The views of a scene show one set of named points, each view turned or mirrored, and shifted as a whole, with a little noise and some points left out.
In the rows, 128 means zero.

Scene 1
View 1
K_661: [149 137 117 162 129  89 151 161  75 129 102 169 149 162 133 123 190  94
 159 120 129 128]
K_251: [129 147 154  98 141  85 164  32 187 106  82 116  93 142 159 151 119  98
 143 152 124 113]
K_165: [113 116 103 183 125 107 134 196  55 111  72 166  96 146 116 100 168 103
 121 120 132 102]
K_417: [156 142 131 114 123  75 159  88 114 111 113 126 154 148 148 143 199  79
 179 135 129 116]
K_115: [ 96 110 105 139  97  69 140 139  40  82  83 122 118 122 121 128 195  96
 149 114 136  84]
K_315: [185 139 138 131 141  79 147  71 171 122 134 123 159 146 145 143 199  75
 150 147 128 120]
K_305: [119 136 108 154 127  79 149 148  74 119  77 169 121 153 127 125 166  99
 153 122 127 121]
K_292: [190 146 150 126 162 153 162 105 195 125 102 132  91 161 166 106 162  75
 139 178 124 115]
K_60: [149 122 133 174 138  80 127 116 143 123 116 140 130 144 125 133 164 101
 102 125 132 110]
K_792: [175 133 180 141 134 121 163 107 151 126 128 119 140 162 167 132 167  98
 131 127 131 118]
K_313: [202 132 175 161 163 181 159 148 190 137 116 136  94 170 171  95 155  88
 106 161 127 117]
K_849: [174 134 170 167 145  99 148 106 166 140 129 142 146 165 150 136 155 104
 114 123 129 129]
K_9: [124 131 107 150 144 128 146 147 127 110  57 154  58 143 131  99 141  91
 127 159 128  99]
K_865: [167 125 142 149 146  97 134  81 188 114 121 115 116 138 140 130 168  88
 108 152 130 101]
K_119: [124 108 138 134 103  75 137  99  96  83 110  93 127 122 134 141 194  94
 130 121 135  82]
K_782: [164 129 115 127 149 108 136  83 186 104 100 115  91 129 136 119 177  70
 127 175 127  93]
K_951: [161 143 110 114 146 113 154  94 158 108  88 133  96 141 143 117 181  68
 159 176 125 106]
K_159: [107 121 155 149 112 103 159 141  74 106  81 133 106 148 146 127 144 119
 130 105 132 104]
K_806: [108 164 104 107 128  25 165  62 104 122  74 167 140 155 133 163 150  97
 196 122 122 137]
K_632: [190 151 118 129 154 103 152  96 169 129 110 146 132 155 146 123 195  64
 163 169 125 123]
View 2
K_315: [127 115 148 166 114 154 120 109 114 135 161 139 118  78  86 189 118 125
 133 145 139 122]
K_865: [117 103 119 154 115 142 106 140 111 125 114 141 116 103 114 192  91 131
 109 143 149 135]
K_632: [114 114 167 159  98 153 106 116 102 135 147 122 126  83  90 147 108 114
 137 172 155 142]
K_60: [142 109 111 155 114 140 120 150 141 118  98 151 120 150 109 155 127 116
 119 123 153 108]
K_806: [140 153 119 159 120  96 128 106 142 212 148 107 157 119  58 159 162  63
 158 177 141  79]
K_305: [146 136 124 143  97 119 125 146 144 150 106 136 148 157 104  98 165  88
 151 147 159 104]
K_159: [152 135  84 123  96 121 123 161 151 158 108 170 169 151 141 114 153  93
 150 126 151 105]
K_292: [101 100 140 137  90 169  79 137  88 132 127 138 147  81 128 146  61 109
 127 177 160 167]
K_417: [137 135 141 152 104 130 131 112 125 160 168 145 142  86  95 159 155 114
 157 148 136 112]
K_782: [ 95 116 133 144 107 115 107 144  97 140 108 127 120  84 123 177  99 137
 119 171 157 159]
K_115: [145 159 111 132  95  68 158 156 152 160 113 158 144 136 137 118 217 126
 164 126 147 107]
K_951: [101 126 146 141  97 117 109 134  99 156 123 122 137  83 113 147 113 116
 139 181 156 154]
K_9: [112 125 115 128  87 107 101 171 117 147  69 126 149 144 137  97 118  97
 134 174 174 148]
K_792: [140 106 116 143  99 182 101 130 123 131 152 174 152 100 123 158  97 110
 135 128 142 124]
K_849: [147  97 121 159 113 188 102 127 134 122 135 156 133 125  97 163  94 100
 120 128 148 110]
K_165: [146 134 126 130  83 111 130 173 150 123  75 148 142 182 135  58 181 104
 149 135 173 119]
K_661: [155 131 152 148  92 147 130 131 145 130 135 146 140 143  98  85 176  97
 161 137 159 107]
K_119: [139 137 103 139 109  93 147 146 137 149 131 167 132 107 136 173 173 143
 144 116 136 114]
View 3
K_115: [140  89 106  64 166  69 124 116 113 104 104 192 158 103 165 182  87 148
  85 166 157 153]
K_60: [154  93  86 126 112  94  93 136  79 166 132 123 153 123 164 144 129 157
  75 128 180 153]
K_251: [111  96 111 122  95  69 122 139  79 209 128 107 176 171 154 164 151  38
  43 127 147 138]
K_632: [129  92  88 145  85 112 149 116  84 195 121 115 145 138 140 150 157 148
  76 137 121  88]
K_313: [132  86 103 223 111 125 122 130 103 185 171  60 152 116 171 117 115 147
  64  90 108 131]
K_9: [144  97 127 177 145  97 136  96  99 127 157 157 129 129 186 167 139 117
  53 124 143 166]
K_165: [163  89 115 128 163 100 116 102 121  84 155 168 112 100 186 172 104 181
  87 134 163 177]
K_951: [124  96 105 155 112 101 157 105  83 178 120 143 157 138 153 159 151 117
  58 142 118 105]
K_292: [119  92 106 200 100 115 144 118  90 198 148  90 157 136 159 136 141 114
  55 113 103 109]
K_849: [140  86  83 127  89 100  92 152  93 189 145  70 145 132 151 136 125 146
  84 108 160 134]
K_119: [129  87  91  83 144  69 107 135  90 156  94 156 195 108 159 156  90 134
  74 156 157 137]
K_865: [137  92  85 155 103  94 108 136  64 203 119 113 185 130 156 130 141 130
  58 128 156 131]
K_806: [126  95 104  34  87  68 137 122 106 158 116 147 107 173 138 205 161  92
  86 157 166 123]
K_315: [127  89  72 110  81  97 123 140  74 211 105 106 169 134 132 142 141 146
  80 143 140  90]
K_792: [123  84  90 129 105  97 108 149 108 189 137  71 163 125 150 138  99 135
  81 114 129 122]
View 4
K_251: [170 142 171 176  86  98  79  99 153  80 131 129  92  69 166 121 114  97
  83  84 109 115]
K_782: [123 182 190 179 119 123  77 123 146  89 167 121 130 102 112 123 142 112
 109  90 124 104]
K_115: [116 153 142 162 153 142 165 150  79 161 120 167 160  91 170 156 121 145
 146 149 171  98]
K_792: [107 119 152 156 145  63  88  95 153 109 119 133 122 118 132 128 148 112
 148  72 113  97]
K_951: [122 163 191 188 133 140  75 106 129  91 146 132 113  98 113 133 139  98
 122 103 141 101]
K_305: [125 139 157 141 144 146 141 130 108 118  97 157 128 130 170 159 158 116
 149 120 171  78]
K_661: [ 94 120 150 154 167 134 131 128 103 127  94 161 133 139 149 158 174  99
 172 108 177  85]
K_315: [ 98 127 154 198 127  89  75 136 138 106 147 130 128 103 126 125 166  74
 131  63 130 134]
K_849: [109 123 153 139 131  70  95 119 161  96 117 131 123 137 150 128 178 101
 144  58 123  94]
K_159: [136 134 144 127 150 111 155 105 110 139  89 161 134 112 181 155 119 154
 148 130 145  70]
K_165: [116 169 167 111 166 159 162 132 105 129 100 159 150 149 157 164 160 151
 165 140 179  49]
K_417: [105 114 146 201 143 109  98 123 107 127 124 149 124  90 140 139 141  83
 141  97 149 129]
K_292: [119 158 200 164 139 108  53  75 166  69 139 117 102 119  94 125 146 105
 133  79 115  80]
K_313: [106 156 197 125 160  82  63  65 184  74 129 117 115 155  88 126 164 132
 157  69 107  50]
K_119: [113 150 139 173 138  98 135 148 108 153 146 147 160  84 158 133 123 139
 128 115 133 118]
K_865: [118 164 170 160 117  88  86 134 158  95 160 121 134 115 132 119 160 112
 115  71 115 106]

In a view up to two points have been moved. Name them for each view, in the order of its rows, or write -.
view 1 | K_305
view 2 | K_60
view 3 | -
view 4 | K_159
